Points, in no order, along strands that fork and pass close to each other.
In the rows, 128 means zero.
Points whose rows are less than 109 apart are linked; no others are. Some points are linked to none.
z914: [128 140 131  50 151 116  92 136 163  81 104 129 138 121  95 107 113 166
 103 141]
z687: [168 127 158 115  87  98 126 176 130 186  92 124 135 129 173 121 118 150
 137 124]
z748: [117 114 100 112 118 129 115 132 150 147 128 118  90  72 122 141 139 176
 156 101]
z323: [ 90 181 118 121 155 124 116 134 104 180 132 144  79 184 185 141  83 123
 174 136]
z70: [136 199 130  86 103 125 134 146 140 145 117 166  63 109 101 138 146 187
 138 170]
z704: [142  97 131 172 128 165 150  78 140 112 144  96 148 121 109 139 145  57
 101 106]
z318: [ 80 111  67 139 128  95 123  99  79  96 120 164 148 129  77 123 105 141
 102 109]
z12: [152 195 133 114 146 176 117  77 159 121 108 102  87 146 138 139 131 136
  94 112]
z552: [176 137 119 168  80 131 146 142 153 146 130 139 128  61 158 157 198 152
 108 114]
z156: [151 132 104 101 131 114 101  71 151 112 118 119 164 134 130 121  92 102
  71 134]
z795: [ 93  87 181 100 173 155 115 134 124  73 112 113 148 125 126 115 144 150
 113 151]
z543: [104  95 162 103 128 114 118 180 139 112 139 138 121 127 186 107 127 183
 163 166]
z694: [137 127 149  88 137 131 114  77  94 183 112 115 119 103 105 136  85 124
  96 179]
z837: [154  94 107  87 106 114 132 112 173  99 128 134 162  81  82 105 147 148
 109 119]
z595: [119 140 176 116 144 130 115 114 102  76  85 132 143 166  85 108 111 135
  65 127]
z573: [157 143  74 108 114 116  93  75 178  85 141 123 156 123 150 112 116 126
  91 136]
z917: [116 188 154  91 125 159 133 106  96 121 111 141 100 189 128 124 113 110
 108 183]
z649: [116 171 189 122 155 120 142 164 171 134 144 138  97 174 212 114 109 147
 165 133]
z83: [ 93 106 145 135 114 100 150 171 105 142 108 169 109 122 107 126 141 203
 160  99]
z950: [121  93 145 103 177 142 142 170 180  90  98 110 157 134 124 122 146 132
 129  51]
z841: [137  99  81 165  92 101 146  76 136 157 150 158 141  95 108 152 129  95
 107 154]
z539: [ 77 191 161  96 137 151 163 132 123 118 122 162  87 196 144 132 123 119
 136 158]
z132: [149 105  60 148 114 120 110 101 149 144 145 104 169 125 192 129 117  86
 136  93]
z723: [ 85  65 137 146 163 153 151 165  91  79 147 140 162 134 130 117 163 134
 178 131]
z411: [ 92 183  72 145 137 131 111 100 133 113 138 141  57 132 120 148 116 166
 140  97]
z165: [142 139 155 198  70 122 140 125 120  91 112 147 137 130 135 118 187 158
  98 120]
z720: [126 113 119 137 112 112 119 143  94 183 117  87 149 146 134 133  87  68
 134  86]
z373: [ 90  86 117  78 189 132 112 150 117 158 106  99 132 111 142 146  89 125
 145 104]
z622: [119 136  99 203  71 103 139 136 107 115 121 154 116 131 149 134 159 160
 123 104]
z199: [179 124 170 111 126 146 120 117 121 222 104  96 130  77 152 146 139 116
 126 144]
z958: [183 191 147 160 106 132 106 137 124 203 106 118 111 113 188 166 151 132
 118 109]
z937: [154 171  71 144 116 115  99  52 106 186 137 133 117 119 145 147 101 103
 109 154]
z865: [101 186 125  82 144  91 135 175 172  95 130 174 113 182 138 109 104 155
 143 130]
z366: [ 99 118  82 106 123  71 109 147  90 108 112 162 159 147 119 110  81 144
 109 149]
z141: [152 114 149 137 105 129 144 139  98 205 105  97 129 103 115 145 114  89
 124 106]
z829: [127 202  93  95 104 103 137 154 161 137 124 171 108 198 170 122 112 136
 150 129]
z976: [122  82 149 157 139 164 169 139  95  79 147 153 172 135  91 109 181 156
 175 118]
z566: [129  97  97 176  86 121 149 154 117 132 132 131 135 124 163 128 146 128
 152 106]
z835: [118  95  74 142 117 114 118  72 106 183 156 130 136  96 139 148  96  93
 132 156]
z871: [131 169 160 104 123 138 117 110 111  83 104 137 130 179 116 107 109 122
  77 172]
z269: [113 122  52  82 148 100  79 116 128 147 150 120 141 114 170 128  88 138
 156 144]
z658: [157 103  88 165 116 102 180 142  93 174 133 150 138 128  53 136 100  73
 137  98]
z61: [159 197 146 159 120 121 117 150 141 197 105 131  90 155 199 153 128 140
 145  97]
z398: [138 132 157 206  62 109 140 121 120 152 160 109 150 116 117 148 171  70
 101 154]
z583: [172  97 173 127  96 142 136 102 164 127 126 104 163 103 156 113 150 107
  99 160]
z348: [120  99 184 160 103 141 155 120  86 129 121 127 139 115  86 119 157 118
 113 138]
z326: [123 198 146  76 162 168 125 108 200  90 128 122  88 160 129 128 134 134
 121 110]
z654: [182  88 163 144 164 148 179 128 112 127 141 139 147 115  32 114 129  98
 140 125]
z109: [ 81  89 124 102 145 108 146 161  97 128 109 165 136 117  68 120 133 193
 163  84]
z670: [142 186  96 110  91 116 113 138 149 145 142 151  77 101 144 137 147 182
 151 176]
z747: [ 80 146 165  88 201 157 107 125 129  76 120 121 108 150 129 127 117 150
 119 160]
z447: [105 155 178 164 116 133 122 149  90 150 113 126  75 157 152 144 120 146
 134 143]
z470: [ 96 133 162 123 126 102 129 173 141 118 131 161  89 133 149 112 129 206
 159 136]
z690: [ 84 129  94 133 143 123 106 126 157 106 136 127  79  96 116 140 129 175
 153  69]
z559: [ 78 103  90 104 202 128 109 152 151 139 117  97 132 119 167 156 101 125
 151  68]
z836: [130  66 173 100 159 177 146 141 149  93 134 101 152  99 132 111 164 136
 141 133]
z203: [137 100 127 173 138 179 171  89 129  96 132 120 133 108  88 128 179 115
 123  78]
z757: [118 194 108  39 105 129 132 132 152 128 118 162  93 150  99 123 124 146
 140 168]
z587: [ 88  79  94  95 180 134 128 128  82 158 117 108 145 107 108 142  82  94
 133 118]
z982: [ 84 123  66  87 151  81  91 163 121 100 128 148 138 134 138 122  90 162
 141 144]
z605: [117  74 140 138 172 158 154 190  98 123 141 104 142 135 133 126 125  87
 179 113]
z296: [161 139 188 186  79 133 128 120 122 167 152 111 144  81 135 166 178  79
  85 174]
z460: [137 123  81 138 130 140 100 104 158 134 137  96 124 125 199 137 126 129
 141  83]
z888: [ 83 138 104 137 158 132  93 118  82 156 139 116  95 155 188 146  81 121
 161 139]
z966: [166  58  91  99 179 144 162 136 139 127 170 128 151  85 100 117 114  97
 162 143]
z708: [ 76 151 141  97 208 159  92 124 126  96 131 110 117 162 179 141 102 124
 136 173]
z327: [144  86 172 134  89  99 143 127 141 150 159 120 173 145  81 122 121  51
 112 177]
z975: [114 179  79 145 132 151 116  63 112 126 133 130  61  96 104 153 137 159
 108 137]
z604: [115 143 154 199  70 114 119 123  98 136 145  83 139 149 126 134 143  80
 100 126]
z889: [147 159  74 137  69 101 101 139 169 111 151 146 103  95 156 124 152 185
 150 138]
z823: [169 100 142 110 115 126 147 168 169 134  85 107 157 139 142 115 127 123
 117  50]
z562: [173 113 147 102 101 138 123 109 182  96 122 112 144  90 135 105 160 159
  96 141]
z391: [ 97  74 156 109 126 119 142 180  61 171 118 124 129 121 120 125  97 127
 157 148]
z512: [132 110 148 166  94 129 154 117  92 151 127 148 123  72 100 142 167 144
 107 163]
z357: [109 109 126 139 141 158 138  49 123  87 128 129 134  92  63 128 164 149
  93 110]
z722: [155 186  88  85 140 128  94  82 103 194 121 135 109 154 152 124  95 110
 135 153]
z677: [174 106 116 172 129 145 155  98 152 162 158  97 148 124 105 149 122  31
 129 107]
z478: [ 78  95 155 103 192 141 120 158 175  79 125 121 136 100 104 127 163 169
 159  76]
z307: [183 123 154 167 121 131 164 149 132 155 146  81 146 147  66 125 127  44
 120  86]
z399: [117 157 182 186  92 136 109 133  92 142 123  87 101 148 152 140 142 111
 114 136]
z364: [166 141 127 169  73  96 144 117 127 150  92 139 147 115 101 136 136 111
  74 106]
z727: [179  76  90 154 149 144 178 113 146 154 177 152 122  78  90 138 136  99
 162 156]
z667: [155 115 132 162 101 106 170 152  84 212 132 133 126 101  63 155 117  69
 136 126]
z986: [ 74  99 142 174 121 123 116 159  87  86 149  98 163 164 151 116 134  86
 134 131]
z881: [178  95 101 123 146 123 182 139 120 142 116 155 150 113  41 115 117 111
 131  79]
z31: [ 99  98 110 176 128 118 138 145  94 112 182  93 170 160 111 125 117  35
 141 121]
z57: [128 110 180 163  96 134 141 150 144  84 109 139 142 144 138 103 182 178
 125 100]
z929: [102 101 162 153 123 140 151 137 137  78 127 156 154 136 106 113 188 192
 154  83]
z640: [122 150 110 139 101 119 111 105 140  46 140 155 130 148 133  97 153 173
 107 153]
z209: [107 114 133  94 118 103 113 156  75 170 121 146 104 130 150 123  81 164
 148 177]
z838: [113 124 126 136 128 110 108 125  99 134 110  87 166 161 117 131  85  60
  95  83]
z893: [178 177 106 174  88 122 124  76 151 131 111 125 131 121 140 142 144 117
  65 112]
z860: [146 191 129  84 131 147 116 125 211  76 131 131 119 178 167 115 139 138
 125 122]
z977: [121 125 107  50 151 125  86 109 151 114 122 114 120  89  98 124  98 154
 118 140]
z275: [187 129 166 193  93 113 177 151 134 138 143 125 153 141  50 124 163  64
 111 108]
z410: [134  71  94  94 185 147 152 111 119 153 142 112 154  96  91 138  92  69
 137 122]
z259: [114 140 213 116 151 149 131 133 106 114  82 131 100 155  96 119 125 166
  97 114]
z486: [148 148 146 106 132 143 101 129 186  62 132 117 143 163 195 103 141 147
 112 153]
z586: [ 81 130 115 134 179 129  80 141 115 101 129 106 142 168 202 136  99 110
 140 147]
z116: [128 150 121 159 127 160 125  58 126 102 121 121  93  87  90 146 163 160
  81 123]
z769: [107 189  96  94 156 106 108 145 123 144 114 152 122 209 179 129  79 108
 145 126]
z214: [124  83  99 110 160 127 168 162  99 128 116 154 151 119  63 117 123 137
 154  78]
z424: [ 73 101 137 162 135 124 100 164 110  88 145 114 146 164 207 123 120 119
 151 145]
z96: [120 141 100 118 154 129  99  91 112 117 107 110 140 146 134 132  83 106
  85 110]
z797: [139  97 177 118 142 170 131 137 164 133 119  88 114 109 179 130 149 148
 137 108]
z968: [167  82 186 115 112 140 139 104 159 148 144  95 174 116 115 123 130  55
 107 165]
z515: [126 150 113 151 100 119 110 133 145  55 143 143 135 177 185 107 134 142
 118 150]
z959: [124 141  75  88 176 138  67  96 151 144 148  99 125 128 194 131 107 129
 158 125]
z190: [ 82  97 116  90 159 112  83 158 170  60 134 135 146  85  99 120 149 170
 168 125]
z20: [163 173 134 165 123 157 110  62 135 142 103  88 111 125 138 149 129 102
  76  99]
z44: [163 132 180 100 134 160 118 114 138 175  96  96 103  97 152 137 133 153
 115 136]
z472: [124 151 142 103 136 142 109 138 147 133 153 128 100 152 205 117 124 157
 168 179]
z807: [111  83  78 133 198 153 146 161 127 115 130  96 153 133 143 144 117  81
 160  71]
z710: [135 173 166 118 116 131 140 129 113 119  91 158  82 134  85 124 146 194
  99 144]
z15: [114  76 105  92 146 121 132 145 139  71 137 145 185  98  90 100 157 153
 140 127]
z47: [131 104 114 121 111 128 144 119 112 159 122 132 108  69 102 135 143 160
 127 133]
z325: [154 151 116  46 147 132  96  95 125 176 116 123 115 111 120 122  86 147
 117 170]
z122: [ 86 185 163 142 131 142 156 142 105 140 131 165  51 163 144 140 125 161
 147 163]
z701: [137 154  94 131  81 110  97 122 174  65 142 153 112 109 113 105 160 185
 135 124]
z288: [158  80  99 175  95 117 172 177 107 130 163 139 153 131 139 108 134  92
 177 132]
z415: [115 100  73 146 105  97 141  80 117 112 135 162 150 109  78 127 118 123
  93 129]
z186: [127  97 179 157 136 146 168 135  67 134 134 123 145 134  34 122 139  89
 136 118]
z468: [114  78 184 140  90 109 144 127  93 132 151 132 164 130  80 111 126  86
 116 190]
z58: [158 215 118 117 116 115 135 147 173 181 116 155  84 159 181 139 131 148
 155 111]
z565: [180 165 145 159  89 131 124 139 120 171 129 144 118  63 170 174 178 153
  93 145]
z995: [156  94 112 207 125 124 156 143 110 114 203 125 143 146  99 118 134  58
 168 142]
z848: [131 144 102 120  89  77 109 146  84 154 122 154 132 161 157 112  76 132
 129 167]
z69: [109 159 154  66 159  96 105 174 189  69 119 157 125 145 113 102 120 176
 138 136]

Follow the links from the first point to the second, and from the first to the third. Name the last point that the two ways share.
z411; z327; z747 => z348
z69; z747; z31 => z586
z975; z96; z823 => z348
z323; z649; z468 => z881
z288; z722; z667 => z586
z209; z829; z460 => z366
z565; z165; z69 => z829
z658; z566; z573 => z141
z690; z424; z573 => z141
z958; z366; z424 => z829

A fork is a point with three links. Follow the links from the first point to the second and name the forks in between, in order.
z12; z757 => z70
z512; z199 => z348 z881 z141
z323; z156 => z586 z141
z995; z366 => z586 z829 z325
z950; z357 => z348
z649; z424 => z881 z141 z586

A fork is a point with three links, a tip a point with one. Leave the first point through the second and follow the links. Name the first fork or tip that comes.
z486; z515 => z70
z307; z677 => z348
z327; z968 => z823
z595; z871 => z296
z288; z566 => z727
z472; z543 => z881
z214; z109 => z649
z966; z410 => z586
z690; z411 => z275
z701; z640 => z364

Name the points in between on the shortest way along the links from the first point to the second, in order.
z747; z865 => z708 z586 z888 z323 z769 z829
z326; z296 => z860 z486 z515 z640 z701 z889 z670 z70 z710 z259 z595 z871 z917 z539 z122 z447 z399 z604 z398
z559; z622 => z807 z605 z723 z976 z929 z57 z165
z327; z658 => z468 z348 z186 z654 z881
